A landscape with many peaks, sampled at points; each row gives a point and its height.
A climber steps from a point to whichever of its 6 nearest points has the largest rise for the distance, and stops where none of them is higher. Distance is the straight distance between rows; heights are no part of it.
k825: |   5 |   0 |   4 | -14 |   1 | -13 |  -3 |  15 |   2 |  (h 35.3)
k575: | -12 | -34 | -15 | -36 |  27 |  22 |  -5 | -12 |  10 |  (h 48.7)
k849: |  24 |   9 |  -5 |  -7 |  27 |  18 |   5 | -31 |  -6 |  (h 5.5)
k782: |  -8 |   1 |   7 |   2 | -23 | -29 |  -3 |  34 |  -1 |  (h 38.7)
k241: |   1 | -11 |   2 | -18 |  -2 | -12 |  -7 |  25 |   4 |  (h 30.6)
k735: |  10 |  -4 |  -3 | -17 |  15 |   0 |  -2 |   1 |   4 |  (h 59.2)
k294: |  26 |  19 |   2 |   3 |  21 |  12 |   6 | -24 |  -8 |  (h 12.6)
k365: |  -9 |  19 |   8 |  35 | -40 | -22 |   7 |  17 |  -6 |  (h 49.2)
k837: |  -6 | -12 |   7 | -15 |  -8 | -23 | -11 |  34 |   5 |  (h 29.3)
k96: |   3 |   4 |   7 |  -3 | -11 | -20 |  -2 |  21 |  -2 |  (h 32.1)
k688: | -11 | -30 | -20 | -32 |  32 |  33 |   1 | -28 |   9 |  (h 42.8)
k892: | -19 |  26 |  -1 |  73 | -62 |  -4 |   6 |  -6 |  -7 |  (h 37.1)
k246: | -40 | -53 | -20 | -32 |  31 |  39 |   0 | -25 |  12 |  (h 51.0)
k74: |   0 |  29 |   8 |  39 | -34 | -16 |  10 |   9 |  -6 |  (h 55.9)
k952: |   5 | -16 | -12 | -26 |  30 |  20 |   1 | -16 |   4 |  (h 28.4)
k178: |  30 |  19 |   0 |   8 |  22 |  16 |   7 | -32 | -12 |  (h 5.6)
k538: |   0 | -17 |  -1 | -25 |   9 |  -8 | -12 |  17 |   5 |  (h 37.9)
k373: | -24 | -51 | -13 | -39 |  24 |  21 | -13 |  -1 |  17 |  (h 50.2)
k848: |  17 |  31 |  10 |  27 |  -4 |  -2 |   8 | -11 | -11 |  (h 29.6)
k684: | -51 | -61 | -18 | -35 |  31 |  40 |  -4 | -19 |  17 |  (h 49.4)
k810: |  -8 |  -6 |   9 |  -9 | -20 | -32 | -10 |  37 |   2 |  (h 33.7)
k968: |  10 |  24 |  10 |  22 | -12 | -11 |   7 |   1 |  -6 |  (h 39.1)
k613: | -33 | -48 | -20 | -35 |  30 |  31 |  -3 | -19 |  15 |  (h 53.5)
k337: |  -4 | -25 |   1 | -31 |   8 |  -6 | -15 |  24 |   9 |  (h 34.6)
k874: |   7 |   7 |   6 |  -7 |  -4 | -12 |   0 |  13 |   1 |  (h 43.4)
k804: | 14 | 17 |  3 |  4 |  2 | -8 |  2 |  2 | -4 |  (h 54.7)
k655: |  -4 |   9 |   9 |  12 | -26 | -27 |   1 |  25 |  -3 |  (h 53.4)
k549: | -16 |  32 |  -2 |  79 | -55 |   0 |   9 | -12 | -10 |  (h 36.9)
k47: | -11 | -34 | -12 | -34 |  22 |  17 | -10 |  -1 |  11 |  (h 44.9)
k842: |  -5 |  24 |   8 |  38 | -38 | -18 |  11 |  10 |  -4 |  (h 63.2)
k927: |   0 | -22 |  -6 | -30 |  17 |   6 | -11 |   4 |   8 |  (h 44.3)
k224: | -19 | -36 | -20 | -34 |  32 |  34 |   0 | -25 |  11 |  (h 48.4)
k809: |  10 |  39 |  10 |  50 | -16 |  -2 |   9 | -15 | -15 |  (h 36.3)
k88: |  21 |  13 |  -2 |  -6 |  19 |   9 |   3 | -17 |  -3 |  (h 16.9)
k506: | -11 |  27 |   5 |  58 | -48 |  -9 |   8 |   0 |  -7 |  (h 46.0)
k176: |  -3 |  -7 |   7 | -15 | -11 | -20 |  -7 |  30 |   1 |  (h 28.0)
k896: |   0 | -24 | -14 | -29 |  28 |  25 |  -1 | -20 |   8 |  (h 36.4)
k720: |  -1 |  14 |   9 |  17 | -25 | -24 |   5 |  19 |  -4 |  (h 77.5)
k115: | -29 | -51 | -18 | -36 |  28 |  29 |  -9 | -10 |  15 |  (h 56.5)
k591: |  22 |  24 |   8 |  13 |   7 |   2 |   5 | -15 |  -8 |  (h 27.9)
k476: | -10 |  23 |   5 |  46 | -50 | -18 |   9 |   9 |  -5 |  (h 47.5)
k739: |  10 |  -6 |  -1 | -18 |  16 |   6 |  -2 |  -3 |   5 |  (h 77.7)
k276: | 17 |  8 |  0 | -9 | 14 |  4 |  1 | -8 | -3 |  (h 31.8)
k997: | 18 | 21 |  6 |  7 |  6 | -3 |  4 | -6 | -6 |  (h 40.2)
k210: | 11 |  5 |  4 | -6 |  5 | -6 | -1 |  7 |  0 |  (h 42.4)
k198: |   5 | -17 | -11 | -27 |  24 |  17 |   1 | -11 |   6 |  (h 36.0)
k941: |  12 |  31 |  11 |  35 | -14 |  -8 |   7 |  -5 | -10 |  (h 38.0)
k172: |  27 |  29 |   5 |  18 |  15 |  10 |   6 | -25 | -13 |  (h 16.4)
k381: |  15 |  -3 |  -5 | -16 |  26 |  17 |   1 | -21 |   0 |  (h 24.0)
k369: |  -2 |   2 |   8 |  -3 | -16 | -26 |  -5 |  28 |  -1 |  (h 33.9)
k99: |  -4 | -20 |   5 | -25 |   2 | -12 | -14 |  26 |   7 |  (h 32.3)
k651: |  12 |  17 |   8 |   3 |  -2 | -11 |   2 |   3 |  -3 |  (h 72.9)
k384: |   4 |  36 |  11 |  54 | -27 |  -4 |   9 |  -8 | -14 |  (h 42.0)
k290: |   2 |  27 |   8 |  33 | -24 | -15 |  10 |   3 |  -8 |  (h 48.5)
k12: |  -1 |  -3 |   6 | -12 |  -7 | -19 |  -6 |  24 |   1 |  (h 27.5)
k835: |  -9 | -37 |  -7 | -36 |  20 |  10 | -13 |   7 |  10 |  (h 41.5)
k906: |  14 |  41 |  10 |  44 | -10 |   1 |  10 | -15 | -14 |  (h 32.8)

Where does a climber stop that starts at each point below?
k294 -> k739
k906 -> k720
k835 -> k115
k178 -> k651
k96 -> k651

Call two points neighbours if one is among the 6 nearest of the other. Go from one point of each pair to the other, from neighbour to neighbour, staying as high as possible. Name the lowest point that can't be avoided.
k739 and k651 -> k210
k739 and k115 -> k927
k739 and k720 -> k968

Two climbers start at each pair of points below. Name the first point that both come to, or write none.
k176 and k365 -> k720
k88 and k241 -> k739
k538 and k337 -> k739
k506 and k384 -> k842
